Each row is a point on a landscape with many valleys, with its height.
From any point a ball takes the steepest step (drop divided by distance) to one of its 2 nearest points. It stops when none of these is lower. Distance is the straight distance between rows; heights are no part of it.
K_50 h=3.21: [143 195 119 145 144 107  99 122  95 128 156  92 131  88 174 170 103 128
  80 106]
K_302 h=2.63: [158 171 139 171 111  43 112 163  88  90 129 144 145 141 139 146 191 142
 147 149]
K_781 h=2.17: [132 205 104 130 162 138 115 128 154 124 154 146 118 125 120 167  93 124
 131 148]
K_955 h=3.17: [122  67 111 125 217 123 157 107 132 172  98 171 122 181  78 158 148 138
 146 115]
K_634 h=2.50: [138 127 110 119 139 146  67 110 111 165  92 117 115 116 145 127 111 119
  93 138]
K_104 h=0.75: [163 199 133 143  98 138 142 157 132 125 156 128 142  90 151 139 101 124
 142 150]
K_720 h=3.67: [136 160 129 141 109  79 140 123 135 115 164 169 118 135  85 142 132 128
 141 132]
K_484 h=1.90: [125 120 106 108 151 164  65 129 106 166  89  87 110 109 182 126 119 149
 110 152]
K_609 h=5.89: [113  39 143  90 151 159 116 111 129 147  77 134 144 144  90  96 116 157
 131 148]
K_129 h=7.23: [ 93  94 133 114 113 140 152 123 161 115 148 153 112 117  91  98 146 125
 128  84]
K_851 h=2.02: [143 122 125 140 116 133  94 116  99 149  84 111 143 168 121  89 186  96
 119 124]
K_991 h=3.38: [123  80 179 107 135 142 148 120 128 116  94 137 181 166  64  89 164 134
 129 101]
K_810 h=3.96: [133 131 129 135 165 111 160 132 109 145 125 173 156 189  83 149 184 142
 163 136]
K_161 h=2.32: [125  60 110 138 140 191 137 104 143 147 104 170 145 175 100 155  96 108
 127 111]
K_215 h=2.07: [138 125 143 149  56  98 168 133 154  90 157 149 126  97 124 101 136  98
 150 112]
K_812 h=1.26: [167 182 126 130 115 169 113 153 109 139 137 105 154  87 160 129 105 123
 115 140]
K_535 h=3.90: [141  68 165 124 147 126 167 145 120 170 146 174 138 131  61  97 153 157
 121  93]
K_482 h=5.04: [124 116 156 117  60 165 127 145 174  89 132  66 123 109 162  71  83 106
 126 138]
K_800 h=7.02: [ 94 111 144 114  91 164 199 132 181  72 150 136 131 119 140  89 115  84
 156 122]
K_187 h=3.59: [132 126 105 138 205 111 138 112 117 152 102 181 135 190  91 154 156 122
 144 139]
K_864 h=4.90: [ 78  86 109 115 160 136 156 114 170 129 163 172 101 139  68 164  99 166
 147 123]
K_910 h=7.13: [ 85  91 147 106  92 169 161 128 174  96 135 123 134 134  94  82 135 109
 141  99]
K_159 h=3.55: [127  58 138 123 198 148 183 118 108 163  93 144 167 179  80 129 174 139
 143 116]
K_941 h=2.71: [127 124 178  96  82 128 133 133 132 104  92 118 156 118 119 101 127 136
 135 129]
K_735 h=4.32: [120 178 113 157  92  56 116 114 118 132 180  98  87 124 145 169 100 141
 111 105]
K_303 h=6.89: [100 134 126 109 112 139 179 116 184  89 171 156 101 109 153 102  98  89
 137 146]
K_724 h=3.66: [131  64 185 120 144 149 181 155 116 142 119 146 166 156  57  82 160 143
 115  80]
K_908 h=2.42: [152 202 129 160 133 108 131 153  98  99 164  83 151  67 211 167 102 131
  89  79]
K_525 h=1.95: [153 215 107 195 135  63  92 142  98  77 184 107 125 135 177 166 119 112
  84 104]
K_224 h=1.62: [151 206 127 188 114  69 144 157 106  92 170  88 142 108 220 190 101 146
 103  72]
K_462 h=4.52: [107 143 127 122 121  78 141 135 127 161 141 117  91 127 103 133 173 152
 150 113]
K_176 h=4.59: [109 187 109 132 119  69  98 130 125 148 162  74  77 126 148 175  95 165
 110 134]
K_90 h=4.96: [164 113 160 150 108  52 142 144  86 149 128 156 141 136  95 108 191 151
 153 139]
K_395 h=4.16: [115  35 133 118 166 155 153 145 130 192 132 145 109 140  77  93 142 172
 136 112]
K_57 h=6.71: [ 92 132 106 108 129 175 143 131 179  85 162 132  94  96 181  94  75  99
 129 170]
K_722 h=4.71: [108 101 120 116 155  64 129 119 113 171 124 102  80 118 121 120 184 150
 129 111]
K_897 h=2.58: [115 119 109 109 143 214  78 150 130 139 103  94 127 111 157 112  89 159
 128 169]
K_599 h=6.05: [ 94  51 137  96 133 184 104 110 153 114 102 128 137 141  90 100 108 145
 129 125]
K_658 h=6.26: [ 98  84 142  98 107 192  83 118 160  80 108  91 128 126 125  80  86 137
 124 141]
K_394 h=3.79: [114 172 112 123 105 133 131 137 143 105 167  97 102  75 190 135  95 109
 117 129]
K_699 h=2.87: [153 177 134 166  64 107 157 152 132  89 152 105 137  87 197 119 116  84
 129 115]
K_999 h=3.75: [132  94 158 102 140 100 128 111 107 133  96 150 142 124  79  98 174 131
 120 113]
K_734 h=4.36: [110 129 142 108 106 111 156 148 137 158 139 136 114 127  98 138 150 171
 173 142]
K_399 h=5.43: [123 113 119 109 158 103 102  95 126 165 110 160 101 135 100 139 128 130
 126 139]
K_664 h=3.03: [128 108  83 120 140 168  71 113 148 158  92 137 102 133 137 128 104 110
 119 126]
K_237 h=3.88: [103  28 133 121 176 179 168 117 120 151  91 129 171 188  81 156 134 131
 134  95]
K_338 h=1.10: [162 160 141 129 115 184 118 126 117 104 104 144 175 141 124 121 122  99
 115 144]
K_789 h=5.16: [124 135 106 117 195  62  99  99 125 168  99 127  76 146 109 153 134 139
 128 156]
K_416 h=4.20: [113 121 141 114 127 127 191 144 132 141 131 160 149 158  84 157 156 162
 175 124]
K_494 h=4.06: [134  78 151  91 174  90 133 101 103 144  69 121 128 124 100  91 190 131
 125 138]
K_409 h=4.74: [160 117 150 141 159  36 144 120  89 152 115 158 130 136  88 114 182 148
 143 164]
K_915 h=5.67: [139  58 128 104 167 128  96  98 117 170  72 154 122 134 104 117 120 129
 121 142]
K_332 h=4.45: [ 95 146 102 102 123 165 131 118 161 121 140 149 106 121 125 138 126 124
 132 140]
K_850 h=3.32: [144 192 118 164  94  95 162 153 142 101 182  95 106  84 213 138  90  98
 126 116]
K_77 h=3.18: [155 166 132 167 118  62 111 143 114  91 147 179 150 160 105 150 161 130
 140 157]
K_637 h=4.73: [ 73 105 119  92 145 171 162 118 163 106 145 164 126 134  97 158 108 157
 145 144]
K_419 h=4.70: [135 145 151 119 100 175 120 145 149  92 140  77 137  76 189  82  75  85
 103 145]
K_32 h=6.48: [ 92  97 118  97 117 201 137 120 180  80 136 123 124 128 137  97  82 117
 131 157]
K_326 h=5.08: [115 130 113 135 144 113 153 106 165 142 174 182 105 151  62 154 112 128
 142 119]
K_825 h=2.09: [139 174 140 146 108  67 113 150  75 107 101 115 137 133 162 145 204 137
 132 123]
K_105 h=1.14: [130 133 122 135 104 166 179 115 153 133 157 168 159 157 109 143 115 117
 150 138]
K_809 h=1.41: [126 187 127 144  90  82 123 131 110  96 138 123 118 111 153 147 158 120
 132 113]
K_370 h=2.43: [145 149 134 162  56 103 183 144 163  88 155 136 116  90 172  99 116  79
 154 125]
K_705 h=0.64: [138 193 114 183  94  68 125 146 101  92 157 105 130 124 190 165 154 132
 120  94]
K_861 h=4.37: [120  11 116 111 202 165 146 137 137 183  91 121 101 152  88  84 148 162
 142 119]
K_156 h=3.70: [148 171 110 153 146  90  72 113  96 149 145 124 114 114 145 161 106 120
  93 127]
K_932 h=1.84: [141 146 154 120  78 119 108 129  78 132 102  72 148 110 184 130 136 133
 101 115]
K_518 h=2.04: [143 135 149 120 119 186  92 113 136 115  84 120 167 161 113  95 118  86
 104 127]
K_762 h=4.01: [135 157 122 161  94  43 114 112 124 136 170 127  95 131  99 147 128 136
 119 120]
K_83 h=1.22: [138  98 134 118 124 164  91 108 130 150  70 117 142 171 102  95 143  97
 120 119]
K_615 h=1.56: [171 174 133 160  95 151 110 147 113  91 140 153 171 139 145 116 143  90
 123 144]
K_488 h=2.80: [129  62 100 134 185 141 127 101 145 171 101 187 124 172  85 181 102 127
 137 112]
K_706 h=4.95: [108 115 133 106 128  64 112  95  89 156 105  79  96 105 161 139 161 151
 111 122]
K_294 h=4.17: [ 76  26 104 111 172 209 146 120 140 131  89 125 146 174 104 164 112 157
 150 121]
K_474 h=1.54: [135 222 126 128 128 106 124 152 138 127 151 123 121 117 126 163 104 147
 145 159]
K_296 h=1.77: [134 103 116 121 116 174 138 105 131 150 127 162 149 165 100 140 112 122
 136 142]
K_218 h=3.05: [133 117 184 108  91 149 155 132 134  90  91 129 189 161  88 107 147 123
 150 122]
K_410 h=4.88: [114 173 112 120 160  69  95 118 128 156 125 103  78 137 125 159 111 157
 126 156]
K_982 h=4.18: [ 91 142 113 105 103 139 117 125 149 110 140 111  91  95 147 135 134 124
 124 125]
K_845 h=1.66: [170 203 104 199 123  93 108 134 121  90 201 122 121 116 182 145 117  79
  93 125]
K_524 h=3.77: [134 149  96 118 160 207  86 149 142 119 147  93 125  65 177 109  76 109
 102 131]
K_363 h=5.15: [152 138 149 152  74  85 152 157 111 127 114 148 148 131 107 129 173 144
 172 132]
K_37 h=3.15: [132 135  92 115 170 209  79 144 145 133 124 127 120 100 158 131  70 134
 118 156]
K_146 h=1.65: [131 127 148 129  67 141 179 135 152 119 148 159 152 128 103 114 128 116
 160 124]
K_317 h=4.38: [ 86  23  94 118 165 194 117 131 144 140 104 151 113 163 112 147 105 174
 161 145]
K_33 h=0.32: [151 171 135 118 130 170  87 149  89 142 129  65 153  72 181 130 105 140
  97 120]
K_865 h=2.36: [118 127 155  98  92 125 108 127 113 130  89  79 137 114 140 105 146 136
 129 126]
K_871 h=4.25: [118 155 107 123 129 174 119 146 142 105 168  76 112  58 209 104  75  98
  99 133]
K_592 h=1.19: [119 142 131 106 118 144  96 130  93 157 107  58 126  99 200 142 117 154
  91 124]
K_78 h=3.16: [159 153 113 141 132 105  83 107  87 156 106 133 125 128 142 141 137 108
 102 138]
K_124 h=4.39: [169  89 136 119 192  64 146  96  98 160  96 132 114 129 107  95 195 128
 134 155]
K_9 h=0.31: [170 187 113 178  98 109 115 138 117  91 174 160 137 126 156 128 129  85
 116 134]

Where does a ball stop that starts at each point below?
K_462 -> K_105
K_317 -> K_105
K_850 -> K_105
K_524 -> K_33
K_861 -> K_33
K_124 -> K_33
K_156 -> K_33

Call two points neighbours if one is among the 2 nearest of the other. Go from one point of each pair to the other, from neighbour to neighbour, staying as low as possible. Name the highest point that can't be avoided.
K_104 / K_105 -> K_871
K_9 / K_83 -> K_518
K_9 / K_338 -> K_615
K_705 / K_338 -> K_525
K_33 / K_104 -> K_812
